Points, in no order, along strands that fork, close into loops and pass close to each other.
(in the rows, 128 means zero)
Points whose rows are less than 115 apart are linked; no others are. Some points are linked to none.
gero: [156 138 121 143 169 123 122 136 131  80 105 113 104  88 130 116 123 181
 110 118 131 102 102 132  75 143 115 143  98 122 207 145  72 107 174 133
 114 142 181 114 119  76]
gunu: [110 127 137 156 132 147 137 143 171 111 173 134 167 155 139 127 165 134
 166 152 122 157 154 151 165  99 139  87 190  99  62  97 140 125 103  62
 130  75 106 195 145 123]
Nivez: [ 79  96 132  90 124 109 152 129 105 119  88  81  90  74  92  83 154  86
 139  84  75 103  96  70 126 165  80 113 128 169 182 166 156 127 140 169
  89 172 152  86 103 182]
Sis: [155 129 114 123 123 137 128 120 142 112  87 124 108  71  99 112 108 145
 140  67 116 120  99 133 143 126 110 119 139  90 157 131 101 147 154 168
 114 142 168  84 102 165]
butam: [154 146 113 127 165 139 107 149 155  65  96 104  83  50 108  99 135 169
 154  87 106 116  90 121 127 125 118 109 151  78 183 155  80 126 165 154
  89 142 202 104 116 136]
rofe: [168 176 110 130 146 130  99 134 143  85 126  91  90 130 114 125 117 139
 132 128  89 131 105 130  91 124 141 143 170 120 160 145 100 127 165  87
  78 141 176 155 120  82]
bet: [160 123 122 173 169 130  98 175 156 104 144 127 126 149 169 157 106 171
 115 166 109 136 152 125 103 119 123 126 138 130 135 140 112  89 145  46
  94  93 163 179 107 102]
Sinin: [125 119 133 125 124 136 118 111 116 167 125 140 141 163 169 165  96 133
  92 157 146 133 143 144 123 149 112 163 114 152 106 119 138 110 122 114
 157 131 124 143 143 127]
Nufu: [102 113 139 141 159 143 146 143 185  75 172 119 160 119 140 119 174 158
 172 130 118 146 148 128 161 100 126  77 185  73  99 107 129 108 104  52
 123  72 122 174 144 126]
Pevid: [158 119 119 178 161 140 140 178 192  60 130 147 151  61 123 109 173 193
 176 108 140 103 130 148 126  99 132  67 122  48 159 122  86 112 122 136
 100  75 151 112 123 104]
gil: [169 139 130 179 130 129 127 156 135 167 158 157 154 181 164 187 113 142
 106 176 154 138 139 163  77 136 151 156 103 154 120 127 115  97 113 104
 141 105 119 161 146  72]
zezov: [ 78 126 125 109 124 110 174 115 141 135 111 110 134  81  91  75 180 113
 167  76 113 122 122 121 157 134 118  85 145  84 137 103 140 133 106 151
 126 122 113 100 136 132]
rin: [ 61  54 131  92  99 127 161 123 100 175 102 134 137  98 123 106 120  84
 129 109 107 111 133  88 176 160  72 113 116 156 118 146 183 130 116 155
 137 146 110  91 109 219]
vuz: [152 132 112  97 116 145 103 107 118 120 100 108  99 119 127 127  82 116
 113 109  96 130 117 118 140 124 115 152 154 123 127 134 135 141 167 117
 107 155 161 124 107 175]
lafe: [171 109 116 186 151 143 134 191 189  89 139 147 159  90 144 132 145 179
 159 128 134 119 146 142 125  92 128  78 124  62 146 118 110 101 128  99
  99  65 147 132 114 114]
Daper: [116  85 138 143 134 138 142 131 118 135  95 160 140  81 144 125 117 170
 114 104 161 103 125 140 134 139  96 123  69 105 169 119  90 110 148 157
 151 129 154  82 108 151]
fen: [128 140 117  88 106 142 125  94 130 125 111 111 124 128  97 107 141  91
 156 100  92 140 120 125 169 107 129 110 182 108  84 110 162 158 129 132
 111 129 117 131 130 164]
vovav: [203 159 113 159 131 133 108 146 133 120 130 124 114 140 130 153  88 149
 105 137 131 126 115 135  62 133 148 165 118 139 173 147  94 120 165 116
 106 134 159 137 114  70]
mena: [177 163 125 139  92 113 135 100 124 148 122 144 129 114  80 133  71 107
 118  65 150 119 105 133 113 130 165 157 100 124 144 123 102 188 135 208
 155 150 121  58 112 121]
lotup: [206 156 122 130  87 134  81 105  99 159 152 144 132 174 124 198  58 118
  99 134 168 132 115 120 102 123 186 200  87 161 122 148 125 160 144 161
 145 146 117 112 132 139]
rudu: [141  94 122 133  90 147 141 120 131 162 113 168 156 106 137 146  71 130
 127  98 143 121 141 149 172 110 115 130 113  85 102 107 129 148 133 154
 152 114 139  88 101 211]
suvo: [118 112 130 134 136 165 113 129 162 108 153 126 152 155 145 127 141 136
 143 155 107 164 151 138 173 102 121 101 196 119  48 104 147 139 118  60
 123  91 113 196 132 154]
biz: [145 132 129 117 142 129 103 119 110 134 114 115 105 152 166 160  78 143
  72 151 126 127 128 122  88 150 108 174 113 169 151 144 116 108 162  97
 131 153 163 139 127 109]
salos: [ 87 108 120  77 126 132 140 101 130 125 114  91 117 109 112  85 166  92
 146 105  77 135 123  93 174 129 100  99 180 132  92 121 176 141 121 123
 109 134 116 134 131 170]
Som: [ 92  90 119  70 128 148  83 100 100 137 106 107 110 156 149 120 114  82
  95 165  86 143 145  89 183 134  76 140 162 198  51 151 185 162 145 117
 127 173 103 160 110 200]
zet: [ 63 105 145 131 187 104 135 113 114 113 117 111 120 105 156 110 176 174
 105 149 154  92 133 122  91 170 101 141  67 139 197 134  93  61 132 111
 147 131 138 120 153  62]
lib: [ 99 105 132  80 113 126 116  97  86 158 102 107 110 134 137 122 103  85
  95 133  99 117 130  85 135 159  81 153 123 203 119 151 177 131 139 137
 136 176 117 116 119 165]
Guze: [203 132 110 186 121 150  80 182 139 160 156 162 140 195 162 179  86 128
 124 173 120 155 149 150 115  95 161 146 134 154  76 131 137 109 130  83
 108  95 114 185 109 119]
tinil: [ 90 103 141 117 162 123 132 115 114 108 105 102 111  90 142 112 142 156
 110 125 122 113 127 111 118 148  96 121 109 123 171 132 114  85 147 118
 130 138 157 124 129 130]
por: [161  99 122 168 127 154  92 163 147 158 142 159 155 178 187 181  82 146
 111 181 131 149 160 152 133 111 125 146 138 144  70 122 137 110 124  71
 126  93 129 181 115 150]
dat: [137 170 132 115 107 146 103 110 119 105 152 128 127 190 103 134 158  97
 146 152 116 160 121 155 156  99 161 123 179 145  60 104 152 154 116 110
 116 122  83 188 142 113]
beges: [158 131 126 122  98 123 120  95 106 162 110 141 132 132 129 154  63 111
  97 101 149 117 124 125 120 144 129 169  93 144 135 128 127 149 147 164
 158 156 123  83 116 156]
nago: [146 190 139 121 109 128 132 104 110 129 158 126 125 177 104 140 149 102
 126 149 138 148 114 152  99 132 174 139 146 150 120 117 137 134 117 129
 129 127  92 159 153  66]
bav: [146 125 127 192 195 115 122 162 159  76 151 124 137 122 158 144 149 187
 125 165 128 107 146 132  79 129 122 122 106 117 181 137  89  75 141  71
 105  87 159 159 120  54]
rud: [136 116 129 150 159 144 142 151 175  69 108 137 136  49 106  94 171 185
 169  84 134 109 112 147 134 113 127  72 129  49 164 118  79 126 124 161
 107  96 155  94 124 118]
gov: [114 131 136 158 200 115 114 140 136  87 148 110 122 134 166 148 138 184
 101 168 125 117 142 123  80 147 109 145 117 141 173 140  88  73 141  61
 118 114 166 168 131  58]
Zaker: [170  99 115 149  94 138 133 124 129 157 113 175 151 107 136 157  41 136
 117  95 154 115 132 150 153 124 120 148  85 102 125 123 102 147 150 166
 159 121 148  79  88 198]
gugom: [233 161 101 173 108 151  72 180 122 143 155 155 124 186 129 168  88 114
 138 155 117 148 127 138 104  88 187 156 141 142 103 143 133 121 146  98
  87 114 117 176 100 109]
Dasiz: [135 178 134 123  74 102 154 110 104 155 152 161 141 163  88 135 132  88
 151 122 158 143 139 159 138  88 190 137 124 110  92  92 153 181  88 185
 161 129  85 108 151 138]
Pazin: [125 123 134 133 177 127 120 132 137  67 100 106 101  60 121  95 155 175
 134 107 118 106 103 122 109 131 114 109 121  87 197 141  79 105 158 139
 110 130 180 113 123 105]
gezo: [115 128 115  69 149 157  87 128 134  96 111  80  76 117 143 117 106 114
 114 131  69 145 112  89 181 108 114 128 200 122  90 153 138 152 173  73
  79 162 184 155 113 200]
Pez: [124 139 130 131  79 112 151 116 114 177 143 175 161 167 128 151 109 100
 136 142 167 137 154 164 150  93 160 145 121 110  70  92 150 164  89 164
 176 123 100 116 152 162]
talak: [167 159 124 172 131 120 158 142 139 131 141 138 147 135 117 139 133 148
 123 137 157 117 121 162  67 136 154 140 103 116 169 120  93 122 129 137
 133 115 126 123 142  40]
Tup: [131  84 134 162 168 139 116 166 152  98 128 146 151 107 184 154 128 197
 119 161 150 114 153 131 114 124 103 114  89  96 160 128  95  69 138  86
 121  85 170 141 116 125]
zolo: [185 136 114 193 123 120 169 173 164 131 126 183 158 100 104 122 107 164
 136  96 172 108 121 176 108 103 145 120  78  93 157 108  64 162 117 188
 138 109 146  74 112  83]
Datek: [124  81 130 126 125 156 150 142 149 118 110 146 153  78 145 125 121 164
 144 100 138 130 133 138 166 108 109  87 125  56 129 109 116 118 131 132
 132  98 148 101 111 195]
Difu: [202 204 131 113  83 139  92 105  91 121 160 123 114 177  79 169 117 101
 120 126 142 147  93 134 102 108 212 169 132 153 136 142 134 162 135 162
 111 145  98 128 134  98]
meli: [ 82  72 135 118 129 150 139 124 134 162 125 148 158 124 178 142 114 145
 115 156 147 141 158 140 178 135  85 115 133 111  76 106 150 102 112  94
 163 106 117 148 137 188]
pesu: [197 132 108 161  90 142 112 147 136 152 131 164 155 155 138 167  73 121
 137 127 137 135 137 154 133  97 153 162 127 108  99 117 126 143 137 131
 123 107 134 131 104 156]
gite: [ 62 142 128 123 106  69 181 133 128 192 144 169 149 163 125  92 164 105
 146 156 187 138 172 163 135 131 149 115 102 110 109  99 143 137  64 144
 200 115  85 124 188 101]
Futi: [ 85 130 123  66 125 124 109  96 101 120 122  89 110 161 114  84 165  66
 125 146  76 139 125  78 146 148  92 122 168 206  75 138 183 160 117 134
 116 170  84 160 128 131]
Val: [182 147 116 129 133 130 104 129 116 125 112 117 102 132 142 151  66 149
  85 129 135 120 109 123  70 148 125 183 100 148 182 151  95 119 179 119
 121 160 174 116 118  99]
gek: [ 72  87 144  79 170 141 125 119 132  92 125  74  99  97 151 101 152 133
 122 125  83 147 128  76 177 122  98  89 180 117 110 144 148 114 143  87
 108 134 156 154 127 192]
bur: [149  96 125 143 121 150 107 136 130 164 124 156 148 159 186 176  73 150
  99 164 143 136 152 154 133 133 108 160 116 139 100 123 130 103 132  95
 143 114 144 145 121 157]
Pive: [137 158 133  87 125 133  76  92  95 128 126 101  94 186 133 146 107 101
  81 157 115 147 120 105 113 137 134 169 145 202 105 144 152 145 144 113
 125 175 114 156 138 104]
Sud: [193 155 130 140 107 140  93 114 105 165 146 141 127 181 144 197  74 130
  83 156 163 138 120 129  73 142 170 195  92 175 139 147 122 131 138 137
 144 140 125 129 144 101]
Sidud: [124 118 131 186 203 128 134 161 173  57 162 133 151  96 143 123 185 192
 157 151 139  97 153 131 103 116 129  98 111  78 183 127  87  77 116  80
 107  77 144 147 133  63]
dabik: [ 56  61 136 103 126 141 172 130 139 143 124 134 157  92 147 101 159 142
 149 116 143 133 149 121 190 126 100  75 130  70 105 105 149 110 106 117
 154  98 112 117 139 192]
vinos: [158 155 124 202 121 121 165 179 163 148 171 168 170 151 129 145 151 129
 159 162 149 131 154 181  99  90 172 108 124  99 119 104 117 113 103 110
 131  79 111 162 141  71]
mebe: [ 76 145 137 127 119  92 156 118 126 187 152 153 143 176 153 121 154 111
 122 174 183 141 154 161 125 156 137 138 104 141  99 109 141 117  69 125
 191 121  81 148 192  88]
Megu: [ 89 134 135 125 156 101 154 105 111 132 110 105 117 111 121 100 166 150
 109 118 147  99 118 120  77 172 111 137  82 142 201 131 107  96 134 137
 147 150 122 101 147  49]
gedot: [115 150 142 142 190 114 109 128 132  88 150  95 108 154 153 140 128 160
  99 167 104 132 134 119  92 143 123 145 152 158 143 145  98  99 146  48
 111 125 164 188 130  64]
farin: [187 148 118 141  76 137 102 122 111 152 144 159 149 179 121 176  79 110
 135 132 147 138 131 153 142  85 181 171 127 124  80 118 141 160 126 152
 133 122 106 126 119 159]
zikeg: [ 52  83 149 120 180 125 143 119 145  88 142 108 134  89 146  95 190 163
 148 130 136 120 142 102 150 133 110  85 132  82 148 121 118  76 110  87
 138  99 126 140 150 120]
tus: [ 49  70 135  90 123 113 130 121  91 187 114 123 121 139 163 112 123  96
  95 162 118 118 139  84 134 199  51 145 100 226 115 164 184 109 103 132
 153 166  95 130 132 162]
Fipa: [167 193 138 116  85 106 134  86  97 149 145 131 122 133  71 141 105  92
 116  89 156 129 101 114  97 131 190 157  96 140 148 125 130 194 117 213
 148 154  97  73 139 107]
nom: [ 62 127 133 144 144 103 158 128 146 160 156 144 157 157 159 118 164 136
 131 172 173 133 157 163 132 149 117 124 118 123 107 102 123  95  83  88
 178 101  96 161 178  75]
miv: [ 61  36 150  96 123 131 141 137  80 124  96  96  89  73 130 112 130 103
 124 124  95 118 106  60 165 153  64  84 102 155 172 185 161 107 153 155
 104 162 171  97 106 241]
per: [ 40  73 131  93 128 117 146 120 108 168 118 114 134 129 155  91 152 104
 118 149 120 127 144  94 162 179  67 118 124 178 103 136 178 107  99 119
 152 137  92 143 140 159]
Mufi: [159 105 122 158 113 137 150 139 138 151 111 173 159 103 143 149  84 158
 115 106 169 115 132 158 125 123 116 141  79 100 146 111  95 130 137 159
 156 120 150  83 106 148]
lafa: [ 69  82 150 115 181 131 144 124 142  69 104  90  94  35 104  68 223 144
 179  83 121 108 109  88 146 133 125  60 134  66 180 144 106  99 120 165
 112 120 147  88 140 148]
taf: [ 84 115 134 156 149 122 153 142 159 129 158 142 167 137 156 128 161 159
 144 156 152 130 161 156 135 129 118 109 130 102 115 100 117  89  97  75
 149  84 115 163 154  94]
gode: [200 157 125 170 114 135 114 153 118 171 156 158 145 182 150 198  95 133
  96 168 165 140 129 151  66 128 182 176  90 161 138 137 113 115 122 130
 142 121 114 138 145  82]
Zalik: [190 201 136 125  99 151  91 144 103 109 183 143 120 207  95 165 150 108
 139 157 129 165 106 168 127  82 212 147 158 161  94 131 143 145 121 130
  99 124  70 183 124 105]
mam: [159 148 106 118 153 157  94 161 180  72 134  93  97 107 125 129 132 143
 166 114  73 148 122 115 149  96 139 102 210  77 116 145 118 133 154  65
  64 115 184 158 115 158]
duro: [110  95 141 127 175 146 114 147 150  78 134 113 125 106 167 137 133 176
 123 145 113 136 138 107 140 116 105 106 148  92 135 131 115  91 144  70
 114 100 170 155 118 154]
Fekeg: [ 60  81 133  98 128 138 142 113 121 160 123 126 143 126 157 111 137 115
 117 145 124 134 149 112 180 148  80 114 140 142  81 115 174 115 110 110
 154 125 104 144 137 176]
kivak: [112 125 132 132  79 101 158 113 115 190 130 175 158 140 122 145  89  98
 132 112 169 122 159 151 151 108 150 146  93 106  92  93 142 175 100 187
 186 131 104  79 136 175]
sobob: [144 108 123 115 155 164 113 169 185  65 142 102 117  94 150 130 139 163
 165 112  90 156 134 110 164  93 130  75 202  51 110 136 126 119 139  68
  83  94 168 151 120 184]
Liben: [128 117 124 113 133 139 126 116 123 121 102 113 113 104 139 122 107 142
 110 116 117 122 120 125 126 135 107 137 131 116 153 128 122 112 158 120
 123 140 163 121 113 147]
fil: [116 143 130 177 132 118 167 153 170 125 173 150 173 145 130 127 170 140
 168 152 147 129 156 171 126 104 145  96 145  89 112  95 120 106  99  83
 136  76 112 167 153  76]
kor: [147 177 123 125 144 129 114 110 131  94 141  93 101 153 106 127 135 125
 122 138  94 139 113 135  98 130 146 138 173 138 137 132 117 125 150  87
  98 131 141 171 133  66]
vuli: [ 85  94 138 131 135 117 161 124 115 139  89 145 131  70 116  96 144 150
 119  87 159  98 118 131 133 148 100 109  64 114 181 117  97 119 127 178
 150 137 132  67 120 130]
Tetep: [122 177 135  98 146 126 102  93 115  90 134  84  92 167 108 114 147 102
 116 142  89 145 117 118 118 137 136 133 185 169 106 133 138 138 140  86
 104 148 123 179 136  76]
tisiz: [186 105 116 175 127 138 133 162 146 143 114 175 157 118 162 157  82 174
 106 129 167 112 140 156 104 132 113 148  67 114 155 129  88 113 143 140
 136 112 161 102 102 125]
Zal: [ 86 116 131 132  96  89 179 125 118 199 121 175 152 124 118 113 113 106
 125 107 176 116 157 146 137 130 134 131  75 108 126  96 129 157  91 189
 194 139 103  66 140 142]
sadu: [ 56 119 131 103  87  80 182 129 115 190 113 142 149 122  99  72 154  75
 153 100 136 114 137 110 144 152 120 110 103 132 131 117 163 154  79 178
 158 141  83  79 140 139]
Moto: [128 116 124  85  79 116 106  81  83 172 114 140 134 139 116 154  64  64
 114 105 119 101 134  86 150 141 127 165  94 183  94 153 179 167 138 187
 161 170  85  73 108 200]
Nalid: [125 156 135  86 142 137  51  96  95 108 125  93  91 206 144 144 119 100
  80 178 111 159 129 110 137 131 126 155 162 217  65 149 149 167 144  96
 121 176 101 191 127 114]
funu: [105 151 140 117 101 106 141 105 102 189 147 153 140 177 141 146 130 106
 108 163 176 140 140 142 115 146 146 156 102 158 100 116 151 136  82 152
 182 141  85 130 174 103]
revi: [ 60  86 141  83 143 117 122 120  88 142 107  88  90 117 155 111 114 104
  85 151  89 119 126  70 136 167  67 138 122 209 136 167 167 105 149 115
 122 180 147 133 115 172]
gipag: [ 92  76 139 135 159 142 133 140 137 120 125 145 151 106 178 138 141 185
 118 149 156 120 152 136 137 135  96 110  95  96 147 114 105  75 123  96
 146  95 149 134 132 139]
basu: [119 128 130 146 129 111 174 127 132 140 103 150 137  84  96  93 136 146
 127  77 162 106 115 149 117 138 126 119  80 103 178 104  87 150 124 188
 152 138 128  65 128  88]
povov: [129 144 115  80 109 119 117  97 107 127  87  85  80  97  93 103 112  80
 121  80  74 114  95  86 129 142 104 141 148 161 152 158 151 154 159 159
  98 188 148  88 105 164]
dun: [ 49  68 149 100 160 120 147 133 124  87 102  72  86  50 106  71 208 120
 167  93  97 111 105  65 146 150 101  68 131 110 181 160 139  99 122 164
  97 137 147  94 128 176]
sibiz: [ 79 163 149 143 141 112 124 106 126 134 177 133 128 194 142 118 178 107
 131 191 156 166 147 159 138 159 138 123 149 172  66 113 139 128  80  84
 164 119  67 201 175  71]
fudi: [205 149 112 216 119 123 154 192 160 159 155 171 166 140 130 151 126 136
 144 147 155 125 144 169  84  90 165 117  99 105 135 118 111 115 121 134
 118  86 118 131 120  72]
tuk: [ 89 129 134 119 127  91 171 120 113 140  97 108 111  82  79  73 162 108
 135  69 124  98  97  99  99 175 109 117  88 152 198 134 123 140 120 192
 130 164 112  56 129  87]
mapi: [125 133 113  77 133 144  99 116 128 108  98  83  81 101 122 111 112 109
 123 107  72 134 109  99 162 116 113 128 181 117 122 149 135 140 169 108
  88 162 174 129 111 184]
Dar: [132 175 116  81 113 133 117  86 118 106 122  93 106 148  85 105 161  76
 148 114  83 144 111 121 152 116 139 118 189 140  90 116 160 160 125 133
 102 146 104 146 133 120]
tozi: [ 66  99 120  65 120 123 137 112 117 128 116  86 117 126 105  70 176  64
 151 116  61 127 121  71 158 150  83 105 175 180  95 143 192 152 109 136
 100 155 103 143 119 168]
vedi: [176 109 116 191 161 139 108 199 180  95 148 138 139 113 164 150 127 178
 140 153 120 130 157 124 120  95 126  91 133  89 136 131 120  83 139  58
  83  71 155 162  99 116]
Mip: [159 132 126 116  81 133 100  97  94 166 132 154 144 168 140 179  66 105
 111 137 150 128 137 135 145 112 155 183 111 145  75 120 156 156 126 160
 161 139  99 113 129 176]
vulet: [ 98 124 131 105 102  96 158 115 107 148  93 107 115  84  73  83 136  81
 138  62 103 102  96  88 107 172 100 124 102 165 187 144 144 155 118 198
 118 171 111  55 107 133]
Mis: [169  97 117 185 151 134 125 178 153 138 129 163 154 129 187 174 103 182
 103 165 157 118 156 152  94 131 108 139  76 124 151 126 100  79 136  96
 124  91 156 133 115 106]
Par: [163 163 128 138  87 150 103 143 122 124 162 157 148 193 112 155 138  98
 164 154 121 159 126 176 162  65 181 129 174 125  47 104 151 158 110 123
 114 106  79 182 130 147]
kub: [155 138 129 163 167 125  92 159 137 119 144 120 114 172 171 168  96 159
  89 179 112 140 145 128  86 136 127 150 138 168 129 151 105  97 150  46
 107 118 162 186 115  82]
bubet: [214 139 105 202 103 131 129 188 152 166 144 173 164 150 141 164  96 129
 146 142 146 132 144 161 109  86 165 136 110 107 111 119 124 123 128 128
 117  89 124 136 110 117]
Vudu: [175 155 116 135 145 125 126 126 137  95  96 113  99  84  98 107 113 162
 123  83 127 108  87 135  89 142 124 140 118 116 198 146  77 138 166 163
 112 154 173  92 115  83]
Tun: [ 71 112 140 143 179 124 156 126 164  74 157 122 154  93 132  95 204 169
 169 124 141 116 144 128 141 120 126  86 138  62 152 112 107  87 102  81
 132  84 121 141 155  90]
nafa: [226 152 104 189 111 127 140 168 162 133 126 168 145 109  96 133  77 150
 140  81 154 117 109 162 106 110 157 137  97 104 152 127  74 165 132 186
 121 118 153  82  97  93]
rem: [148 169 119 118 126 112 143  99 127 116  97  96 100  90  78  96 129 123
 131  70 114 116  89 122  98 149 127 129 131 123 178 131 107 151 143 173
 116 160 141  85 124  88]
mases: [ 92 161 134 144 130  94 181 124 135 157 147 141 150 143 114 107 170 127
 139 141 175 122 142 166  98 144 152 124  98 111 152 103 110 116  96 132
 167 116 106 122 174  46]
rona: [132 181 135  87  90 125 108  93  81 138 152 129 124 190 104 144 152  87
 126 153 142 148 119 130 144 116 164 145 134 174  81 119 175 166 102 163
 144 150  63 143 148 116]
Rufo: [147 210 140 108  80 111 149 110  94 138 171 147 128 173  75 140 159  90
 141 132 162 152 116 154 117  94 210 136 128 128 113 105 150 174  92 183
 142 137  76 118 155 106]
gidot: [ 71  39 139  99  99 129 163 133  91 150  91 124 118  72 111 108 129  95
 141  98 101 118 117  81 179 154  67  87 105 140 150 163 169 127 133 174
 119 143 136  74  98 244]
Fikis: [114 178 149 125 133 135 103 107 113  98 174 123 118 203 119 127 187 100
 131 179 134 171 132 158 140 133 159 120 174 179  62 114 144 145 106  98
 134 127  63 210 149  81]
zugot: [202 177 119 162  91 120 140 127 142 135 132 147 134 120  75 131  90 118
 144  77 148 129  96 157 105 112 176 146 121 100 146 120  88 186 124 203
 137 129 127  81 115  99]
Lafo: [141 117 119  95  74 125 103  79  89 165 123 148 139 154 128 167  58  85
 118 120 135 114 141 114 169 120 143 175 103 156  68 132 171 170 134 177
 164 154  92  86 117 206]
ralit: [ 80 130 130 140 106  88 185 135 134 187 128 175 158 137 125 106 147 119
 142 131 188 123 166 170 127 121 144 118  90  90 122  91 120 139  79 154
 190 117 104  98 163 112]
Zir: [112 140 126  78 100 108 139  97  99 145 100  94 108 113  83  93 134  65
 135  79  82 110 105  82 116 153 106 137 135 175 151 143 166 150 129 175
 115 176 109  85 117 140]
suga: [149 150 107 108 137 137 107 125 140  94  88  97  78  71 106 106 111 141
 140  74  95 125  93 116 136 128 114 123 159  94 169 151  98 140 172 148
  92 158 195  99 110 164]
Dobo: [ 99 107 126  76 124 120 127 118  93 125  92  81  81  85 115 100 118  81
 116 105  70 111 100  73 142 147  83 127 142 172 156 171 161 135 160 145
  96 190 161 101 102 198]
noz: [145 116 113 108  98 159 125 112 147 131 114 130 142 121 115 131 116 114
 153 101 107 143 126 138 180  96 129 114 183  77  76 104 151 154 130 121
 113 110 133 127 116 197]
rut: [128 136 130 124 152 150 100 127 160  84 147  99 121 152 130 128 139 137
 138 143  86 159 132 127 152 106 130 107 206 125  80 119 129 137 139  47
  95 106 138 199 124 129]
Zuzem: [ 70  88 138  96 131 117 158 122 120 126  92  94 107  69 102  77 171 110
 150  85  95 111 111  83 145 156  88  92 126 126 167 139 152 118 123 159
 109 145 134  92 118 169]
Zuf: [144 141 119 120 133 122 136 113 136 111  78 108  89  55  71  88 127 137
 143  44 110 113  84 121 133 143 109 111 133 113 181 138  95 156 150 200
 116 159 155  60 109 132]
fisaz: [ 85  61 142 125 147 153 129 141 136 141 127 151 155 118 198 153 117 178
 109 164 151 136 159 137 155 138  83 112 111 104 108 120 125  78 117  85
 153  94 144 145 131 175]
tuvig: [122 136 134  95 139 129  91  99  99 137 115 101  98 162 159 146  90 119
  68 157 117 133 126 104 106 158 105 173 129 194 126 145 141 118 154 100
 135 168 140 149 134 115]
vagaf: [113 114 129  79  91 116 123  90  83 171 109 122 125 135 117 130  88  65
 107 110 111 100 124  73 123 162 105 161 102 202 127 158 177 150 131 174
 144 182  96  86 115 168]
zanur: [154 133 135 167 160 131 100 148 134 145 152 136 128 186 178 184 105 154
  85 190 136 145 146 147  74 151 131 160 117 181 118 140 106  90 122  67
 131 111 130 182 141  70]
Pefeg: [122  94 141 128 160 156 134 158 186  67 156 111 143 104 157 130 158 171
 165 122 105 149 145 116 162  94 126  71 187  56 105 121 124 106 119  58
 109  77 141 155 127 164]
Leba: [108 163 135 130 121 111 159 106 123 144 147 126 144 150 113 117 156 115
 134 141 145 134 130 152 108 137 148 127 130 123 126 102 135 123 106 126
 149 119 101 138 159  65]
ratap: [179 154 113 121  75 149  93 126 115 128 145 151 143 182 110 162 106  98
 158 130 121 148 124 159 170  67 178 154 163 118  57 110 153 171 125 142
 116 122  93 148 119 170]
Novu: [126 115 127 183 173 128 150 162 170  71 138 153 164  81 133 105 185 195
 165 133 159  91 142 152 108 114 136  92  92  65 178 112  79 102 114 120
 121  79 141 117 138  66]
tunu: [143 136 125 167 124 117 174 148 155 131 114 169 153  90  95  99 132 157
 144  77 164 108 117 173 120 116 139 108  92  81 158  97  73 166 111 190
 146 116 138  72 126  88]
fesi: [ 53  84 152 117 184 116 135 116 121  84 114  96 109  71 133  84 194 157
 138 124 126 104 126  92 130 143 104  97 105 106 183 136 113  73 128 123
 130 124 146 120 140 123]
Rolef: [132 160 127 168 122 103 183 144 145 147 144 158 157 134 107 123 153 138
 139 132 179 119 138 178  85 128 165 126  98  95 158 104  90 137 108 153
 158 115 115 112 155  47]
luko: [124 131 125  98 152 152  82 124 140  91 126  96 101 150 142 124 113 124
 111 144  79 154 129 113 159 112 121 122 198 136  76 137 133 148 160  58
  93 137 158 183 117 162]
vifa: [ 92 127 134 111 147 100 149 110 106 120  88  93  98  83 104  85 155 131
 112  95 122  98 104  98  88 170 100 134  91 153 205 146 116 110 148 161
 125 170 136  85 128  84]
zozo: [156  96 113 125  93 162 122 133 143 145 117 155 160 125 145 148  79 128
 138 117 128 138 142 148 182  93 124 126 158  79  77 108 146 145 136 117
 125 100 136 124 104 215]
sefa: [ 69  73 126  82  89 127 142 113  92 182 113 139 153 136 132 108 119  67
 129 134 109 114 142  92 173 160  77 137 124 188  80 145 200 150  97 164
 152 153  78 116 119 202]
vil: [221 182 119 153  96 152  74 163 107 134 174 153 122 199 111 175 115 110
 141 154 127 154 113 148 116  78 213 160 139 155  99 143 133 139 132 121
  94 122  87 170 113 114]
zesed: [190 164 108 166 160 125 113 160 152  84 135 108 106 120 120 130 120 161
 130 137 110 118 114 138  66 127 143 138 132 117 188 150  86 111 165 100
  81 120 169 150 114  50]
naro: [112 151 141 156 128 123 129 131 132 146 171 151 147 191 152 149 155 118
 128 185 154 158 145 171 122 131 154 135 143 152  74 107 133 120  88  93
 153 106  86 195 168  82]
Govur: [ 98 111 135 125 164 133 143 124 156  75  97 107 112  41  96  82 193 163
 171  71 123 113 105 120 143 130 119  74 139  66 173 125  95 118 128 167
 114 118 150  90 135 130]
rido: [196 201 128 124  75 122 118 101 100 136 158 136 125 152  69 159 103  98
 127 101 152 138 101 135 106 105 212 162 117 128 133 128 122 188 120 196
 131 139  97  95 130 120]
Bakup: [109 156 129  81 135 130  98  88 108 106 123  84  97 161 114 102 150  87
 115 143  81 147 120 103 146 130 117 127 177 177  82 129 160 150 135 105
 111 160 108 165 129 115]
goso: [141 144 133 122 105 131 117  99 102 165 135 141 136 173 140 163 101 111
 102 148 153 137 130 138 117 132 145 166 116 159  99 119 149 138 113 140
 157 141 103 129 149 123]
kema: [ 49  58 153  91 144 117 133 134  80 124 102  89  86  88 152 110 135 111
 100 147  96 118 116  62 147 165  61 108 104 182 164 175 157  89 149 130
 114 165 167 124 114 204]
peg: [172 184 133 107 102 132 103  92 101 124 138 115 112 169 100 149 118 105
 109 127 132 139 106 125  95 131 171 163 138 153 135 130 136 148 140 146
 122 148 111 131 140  83]

A fork is a point with three links, a tip a point with one. Leave the first point through the second and follow the links. Name the first fork or tip that comes.
tuvig, biz | Bakup
Mufi, tisiz | tus
pesu, bubet | mebe
basu, tunu | talak
vifa, tuk | Pevid
rut, luko | Tun
Tun, zikeg | mam
Fekeg, meli | Mufi
Mip, Lafo | sefa

A tip is a point with one link. Name the tips that can be reached along the links from each point below, in the order of the rows.
mases | talak, tus, Nalid
suvo | mam, Tun
vinos | Zalik, Rufo, sefa, naro
gov | lotup, zet

A piece is two or more points that can be reached from each other along the links. Count, over all rows, the pieces, the separate loops (a circle has one, a figure eight two, a Y none), the forks (points with three links) and the tips (points with one).
pieces | 5
loops | 4
forks | 9
tips | 11
